A landscape with many valleys, sampled at points; each row gives a point and its height.
A ball rolls from a point to whichever of its 2 nearest points has the largest drop for the distance, and stops where none of them is lower. Distance is the straight distance between rows; heights are no part of it.
zub: 98	128	81	86	128	87	104	111	84	62	121	113	106	71	117	76	63	128	151	146	107	98	59	94	81	105	68	108  h=46.3
denav: 53	76	128	116	95	99	92	123	123	122	63	95	98	93	70	87	111	103	126	93	60	121	102	77	122	88	90	114  h=34.0
vimu: 114	78	127	90	93	129	84	53	125	144	92	81	96	105	93	147	120	68	96	147	98	104	72	87	61	104	86	91  h=59.1
mipav: 92	78	89	75	112	84	104	71	109	96	110	105	70	59	74	134	82	103	104	115	109	80	85	112	66	70	65	92  h=69.6
keki: 95	71	68	89	89	97	127	100	148	106	136	77	172	101	94	108	100	78	46	77	119	142	105	120	149	60	100	88  h=73.5
fibov: 101	85	104	130	49	67	142	93	83	67	120	133	131	66	42	118	52	89	91	115	80	101	92	167	130	57	106	84  h=19.6
ruvun: 112	104	126	118	94	109	120	156	103	80	62	137	120	107	78	103	88	37	122	80	107	96	108	93	167	76	119	87  h=30.5
loni: 101	53	60	69	84	102	127	70	135	94	147	79	106	84	60	152	86	57	67	114	114	113	116	133	134	74	80	76  h=71.9
dimig: 115	125	101	112	134	102	108	93	93	96	123	97	108	127	141	103	128	124	179	78	67	86	135	69	78	124	106	96  h=15.8
dobig: 81	122	79	64	112	92	95	131	104	83	127	139	101	75	143	84	61	89	74	138	112	104	110	129	123	83	113	159  h=44.0
kebu: 124	134	54	89	120	89	122	128	83	94	64	93	103	107	112	62	111	113	103	41	106	95	121	83	151	119	115	79  h=40.4
peb: 82	38	129	112	33	109	107	101	124	110	85	73	119	105	76	117	94	83	73	131	85	142	93	105	93	87	90	108  h=75.3
Kago: 125	109	128	56	155	146	100	93	88	133	60	80	92	119	132	95	130	83	131	105	105	93	112	49	75	135	98	106  h=62.7
faf: 95	111	72	82	90	82	100	104	114	57	163	108	105	91	128	95	59	99	97	133	93	110	114	144	96	76	103	139  h=46.4
Tepa: 93	139	74	56	138	91	103	144	121	98	119	121	118	89	162	83	87	105	80	94	107	109	129	101	142	87	111	142  h=41.6
Lomun: 130	112	87	122	56	130	135	106	116	107	106	105	84	106	74	95	69	37	80	128	64	141	134	118	139	85	109	98  h=30.6
pasi: 97	69	90	117	77	121	131	95	87	87	98	87	56	82	74	85	57	89	103	143	90	119	96	97	87	110	67	121  h=77.7
lotuz: 126	158	73	92	91	101	91	101	95	114	83	96	87	105	118	86	102	94	83	105	95	105	109	96	98	103	116	74  h=46.8
gapap: 87	95	115	116	113	93	77	52	110	113	152	102	131	94	74	90	112	126	86	99	82	114	69	138	81	103	107	106  h=27.7
Lovi: 128	120	95	93	94	99	106	128	71	105	42	70	73	101	131	99	112	123	80	73	146	91	125	49	85	102	66	49  h=32.3
vule: 123	83	105	120	110	132	113	76	124	117	150	125	70	95	68	121	84	62	74	158	79	127	98	113	123	116	84	141  h=28.1
kolo: 154	136	79	50	151	114	120	83	83	88	105	82	99	121	156	91	140	119	95	73	120	93	126	88	71	127	113	88  h=64.7
Vapev: 103	102	97	127	80	62	129	110	121	64	127	122	117	69	65	119	58	101	128	94	62	104	94	135	126	22	76	74  h=27.2
lipi: 79	86	143	93	119	111	43	123	88	105	114	88	84	127	100	90	115	109	82	73	111	101	126	91	42	121	111	75  h=65.5
gagop: 89	99	75	124	80	79	87	101	138	90	146	81	110	128	102	118	139	133	82	87	89	93	97	94	114	87	107	119  h=48.1
Sefan: 80	66	75	122	48	108	83	124	93	77	118	59	78	139	102	116	94	81	112	111	116	91	135	96	112	114	88	112  h=43.8
muz: 111	117	113	121	77	113	115	120	119	124	61	115	97	101	79	102	89	41	109	88	68	120	128	91	144	73	116	83  h=23.9
lor: 104	76	124	100	141	111	89	102	70	85	113	109	136	84	82	86	66	92	131	123	152	108	70	89	88	150	64	79  h=37.7
Kirus: 109	85	159	125	110	107	68	84	98	123	88	109	104	110	84	117	116	79	99	59	100	100	120	94	72	113	118	61  h=63.7
fazu: 96	77	54	93	106	90	118	50	73	85	89	99	93	79	57	98	98	79	112	85	115	68	90	119	134	117	101	110  h=81.7
Natu: 122	103	96	72	130	96	120	124	83	107	80	80	121	120	140	117	141	113	144	50	125	89	154	61	93	114	90	52  h=33.4
ruz: 129	96	110	105	136	87	118	106	136	86	119	116	103	100	75	145	139	93	112	81	94	77	97	78	125	71	87	88  h=52.0
nom: 102	94	106	99	142	103	90	42	111	115	118	77	110	98	54	66	132	124	119	69	56	115	77	107	75	116	104	88  h=33.5
vobob: 78	62	129	151	88	86	97	105	110	87	100	94	111	102	43	103	113	106	145	101	63	93	71	97	115	94	86	113  h=38.8
lok: 86	65	97	83	104	106	97	114	87	92	89	87	123	84	55	94	82	77	98	124	142	115	79	89	117	120	71	67  h=32.2
faro: 96	68	87	136	57	99	92	137	126	71	139	61	116	142	98	116	112	107	101	118	99	111	94	83	129	99	82	111  h=46.2
pid: 74	43	105	114	43	112	129	83	87	99	79	86	74	97	62	96	83	99	83	128	69	119	101	117	79	100	94	144  h=76.5
mave: 128	144	92	128	89	96	99	83	102	97	112	134	87	96	109	99	91	84	103	123	83	99	98	116	109	98	122	115  h=49.2
pake: 29	104	105	119	117	90	83	71	84	161	73	121	100	76	92	55	86	160	85	73	65	126	70	106	97	123	97	113  h=21.8
Bomen: 114	99	99	87	111	123	98	61	117	119	96	55	99	110	77	55	137	112	76	93	77	137	81	92	78	130	109	95  h=38.2
kigot: 85	95	110	105	127	94	75	105	55	81	116	126	92	76	102	77	50	121	139	123	131	95	76	97	60	131	71	88  h=42.3
dudus: 101	89	115	88	62	101	86	58	106	123	54	88	83	93	82	126	114	78	90	121	92	81	77	113	60	82	118	90  h=57.2
fuduz: 118	69	130	115	51	108	114	65	103	103	66	85	101	98	50	133	100	38	92	103	93	89	106	128	95	86	124	68  h=59.5
sete: 126	115	103	137	119	98	114	133	90	83	127	97	139	150	117	97	124	104	180	58	72	101	137	76	111	110	112	70  h=23.5
tuzep: 132	117	95	132	89	119	131	103	138	109	143	132	81	99	82	124	76	48	82	147	65	133	117	110	158	87	86	120  h=32.7
Lidof: 137	111	98	137	93	88	113	110	124	63	127	95	93	127	102	123	134	117	104	66	85	82	110	83	107	83	104	91  h=50.0
Lisi: 110	126	62	84	126	86	103	106	99	41	168	109	102	96	140	83	72	140	128	129	106	96	88	107	88	101	82	138  h=48.9
bam: 39	119	92	63	106	64	58	126	95	148	64	111	148	75	138	101	100	138	77	96	135	91	79	102	105	98	104	86  h=26.5
fatik: 96	98	139	79	145	91	98	123	114	91	104	139	107	67	124	114	95	113	91	87	117	98	101	92	100	81	84	104  h=55.4
Zot: 99	93	116	90	131	88	89	123	105	71	103	101	142	109	46	90	137	84	143	92	102	68	70	104	129	102	121	97  h=42.4
vutuv: 101	68	71	84	94	93	137	68	128	97	118	107	124	80	78	118	89	65	49	79	118	124	121	136	156	76	101	97  h=72.7
tubiv: 160	106	111	162	68	108	134	86	123	65	116	88	80	121	110	119	93	89	118	92	81	104	109	90	108	88	91	100  h=51.9
gudo: 121	107	129	109	107	128	91	94	63	106	83	124	45	111	175	87	78	108	69	88	134	95	112	89	61	124	110	139  h=60.9
lezum: 109	167	48	83	122	87	94	121	96	140	58	101	96	100	93	67	113	103	98	67	73	99	120	97	148	106	127	68  h=43.7
kis: 143	100	125	166	61	110	123	59	113	99	98	95	54	98	100	140	76	75	116	117	67	91	115	93	73	86	91	103  h=53.8
darup: 150	114	89	65	141	132	133	89	82	93	80	76	101	111	138	85	114	86	123	101	126	109	121	55	98	133	78	95  h=64.3
pugif: 125	150	71	96	109	87	112	127	99	94	75	90	140	115	145	46	112	135	80	50	90	130	103	93	135	110	128	94  h=37.2
biva: 96	106	122	93	88	101	81	90	74	103	85	101	84	75	80	61	62	108	86	138	84	122	75	127	37	107	100	82  h=46.0
vuma: 115	98	87	56	107	116	99	101	74	114	50	66	52	98	134	87	102	121	58	92	144	97	106	70	74	97	76	97  h=27.0
doke: 136	124	98	123	80	114	88	93	69	95	81	95	71	132	163	88	111	115	57	80	144	91	113	93	78	138	121	110  h=62.2
diro: 95	101	126	73	131	137	70	102	118	137	99	90	100	131	96	124	145	82	118	125	97	93	99	66	83	120	98	102  h=61.0
Dogep: 125	101	110	92	109	113	128	120	117	91	81	117	174	114	80	107	109	39	131	91	109	107	82	98	174	82	120	85  h=35.3
Rima: 98	105	72	100	97	82	116	121	113	82	98	106	153	104	60	113	121	83	141	96	102	78	72	98	170	79	110	87  h=39.0
bol: 112	111	98	99	103	97	112	164	96	77	102	83	130	133	142	103	115	113	145	50	100	109	154	69	101	79	97	56  h=29.1
Rine: 109	109	120	94	106	131	67	74	98	121	112	73	90	114	84	66	100	107	88	125	83	129	81	105	38	130	103	78  h=42.1
mekuz: 124	110	73	76	153	110	97	80	103	86	178	101	104	124	127	124	127	109	119	110	118	85	115	91	82	134	92	111  h=2.4
lek: 98	72	70	79	93	84	97	79	103	76	146	96	99	74	61	127	68	87	67	115	133	92	100	137	96	94	78	64  h=70.9
dadur: 98	111	109	98	173	108	97	62	116	125	160	133	111	103	117	126	134	126	101	92	94	101	99	84	96	124	85	120  h=13.7
lesob: 68	103	126	92	138	88	82	100	82	110	95	154	70	68	138	95	73	150	93	92	115	91	73	99	76	98	88	133  h=57.6
deba: 87	125	115	88	129	115	92	102	79	113	89	131	29	91	175	87	77	155	75	89	101	88	83	94	58	103	105	152  h=59.3
zutov: 56	107	68	97	87	85	77	105	90	147	61	99	111	87	100	96	107	115	93	102	127	105	90	79	118	123	82	77  h=19.9
nes: 116	92	108	50	118	140	96	124	53	106	38	60	54	117	125	79	104	85	87	122	160	71	107	62	77	110	80	117  h=32.4
samuf: 105	111	93	95	125	96	96	125	62	127	46	67	84	122	134	96	141	148	114	48	122	75	133	54	80	134	88	59  h=36.8
golu: 109	93	94	72	104	127	95	127	77	91	66	68	78	127	116	112	138	104	115	131	150	54	82	47	92	115	79	114  h=37.1
Repat: 34	101	76	88	88	89	78	104	80	168	34	103	84	82	87	73	97	149	71	100	105	91	60	94	103	117	102	108  h=10.4
tobo: 76	124	79	124	78	56	110	141	125	73	116	121	110	77	104	108	71	116	137	100	74	94	102	108	133	41	90	93  h=31.7
funin: 101	87	119	99	108	93	105	117	143	103	125	123	127	89	98	141	110	86	81	102	112	112	97	92	133	67	89	104  h=53.7
Tezin: 162	130	88	102	100	106	120	114	84	68	101	84	83	130	156	107	145	133	68	76	141	81	106	69	83	126	110	102  h=63.4
lidi: 82	67	125	109	91	93	92	110	94	61	88	94	103	112	42	90	124	78	132	92	83	63	83	114	115	102	133	132  h=43.1
Rem: 57	150	79	115	97	64	86	141	120	104	103	124	124	92	139	86	99	141	118	89	75	85	103	96	138	75	118	127  h=35.8
mib: 101	75	128	127	84	82	99	61	82	90	96	126	122	75	77	92	83	100	75	93	107	101	80	151	88	100	114	99  h=20.0
ziket: 53	94	120	127	106	87	92	96	106	143	68	114	123	82	90	67	98	134	118	68	68	143	96	83	127	105	80	92  h=29.0
duk: 119	114	103	141	46	92	120	65	109	104	103	122	67	89	92	127	86	80	103	134	51	95	111	134	96	74	114	121  h=51.5
pude: 69	101	124	84	85	109	81	108	84	114	59	115	33	93	80	74	111	116	90	111	62	73	65	119	52	85	141	146  h=52.9
Sapi: 68	145	94	72	92	90	58	134	104	124	97	94	125	110	162	88	111	141	54	107	122	109	92	97	89	107	117	101  h=30.8
sala: 88	60	86	92	96	95	125	56	67	64	103	100	79	74	41	106	65	55	132	101	97	56	108	143	106	105	110	111  h=80.6
fen: 77	90	102	68	124	81	72	69	111	100	126	113	64	77	123	127	99	125	82	81	107	84	108	123	44	65	97	108  h=68.3
sevef: 119	113	70	95	121	107	97	43	86	106	115	85	96	121	133	123	127	112	155	94	99	69	105	78	62	129	100	101  h=14.9
Las: 75	93	97	120	63	90	75	128	101	116	98	105	108	97	83	103	90	96	64	116	124	112	98	97	113	108	89	72  h=26.1
Roz: 95	77	108	126	57	85	107	103	78	72	109	125	111	87	33	96	72	71	71	106	108	94	96	158	116	96	129	84  h=8.5
sava: 83	67	148	91	114	99	70	100	94	79	102	93	57	97	125	112	100	133	90	74	113	81	99	101	20	86	100	103  h=67.1
fif: 70	44	107	86	68	106	100	102	143	114	107	64	155	116	77	106	115	78	73	109	99	142	91	105	128	91	92	104  h=74.4
nebo: 102	72	88	112	59	102	132	91	69	46	103	85	70	85	63	92	50	82	130	152	91	72	83	129	87	110	98	132  h=79.0
nifab: 111	104	110	104	143	121	96	70	123	125	154	135	103	92	106	100	96	98	60	123	103	137	89	99	109	125	84	133  h=21.5
Mev: 66	148	41	85	96	66	86	147	105	91	127	109	139	103	137	74	85	110	109	87	101	96	123	124	143	85	122	104  h=38.7
dof: 119	79	140	120	90	115	96	60	90	112	71	91	77	100	74	100	90	43	92	67	93	91	131	113	65	111	125	70  h=61.8
gug: 61	94	118	81	54	99	87	108	60	129	46	119	83	76	75	64	76	102	79	139	70	106	75	142	53	99	133	118  h=49.7
Safef: 74	108	132	106	89	92	73	85	113	120	85	118	83	94	79	114	124	105	94	114	66	81	69	127	69	80	136	123  h=55.2
deki: 103	79	94	96	63	125	98	111	92	91	77	45	77	130	113	112	108	76	109	114	130	84	125	57	91	109	81	94  h=40.9
Kun: 79	154	101	102	101	76	85	123	114	117	110	96	169	115	165	75	120	154	76	69	97	126	89	98	109	100	128	89  h=33.8

Where does a ball stop that starts at each point below?
Natu -> mekuz
lezum -> Repat
gagop -> vuma
fif -> Roz
sava -> Roz
diro -> Roz
dobig -> Roz
Lisi -> Repat
lidi -> Repat

Call two points neighbours if one is among the 2 nearest of the other. Go from one point of each pair to the other, from neighbour to neighbour, staying as low as possible. Name the highest point that can't be avoided.
mekuz and Repat -> lidi
muz and mekuz -> tuzep
vuma and Roz -> Lisi
mekuz and vuma -> samuf
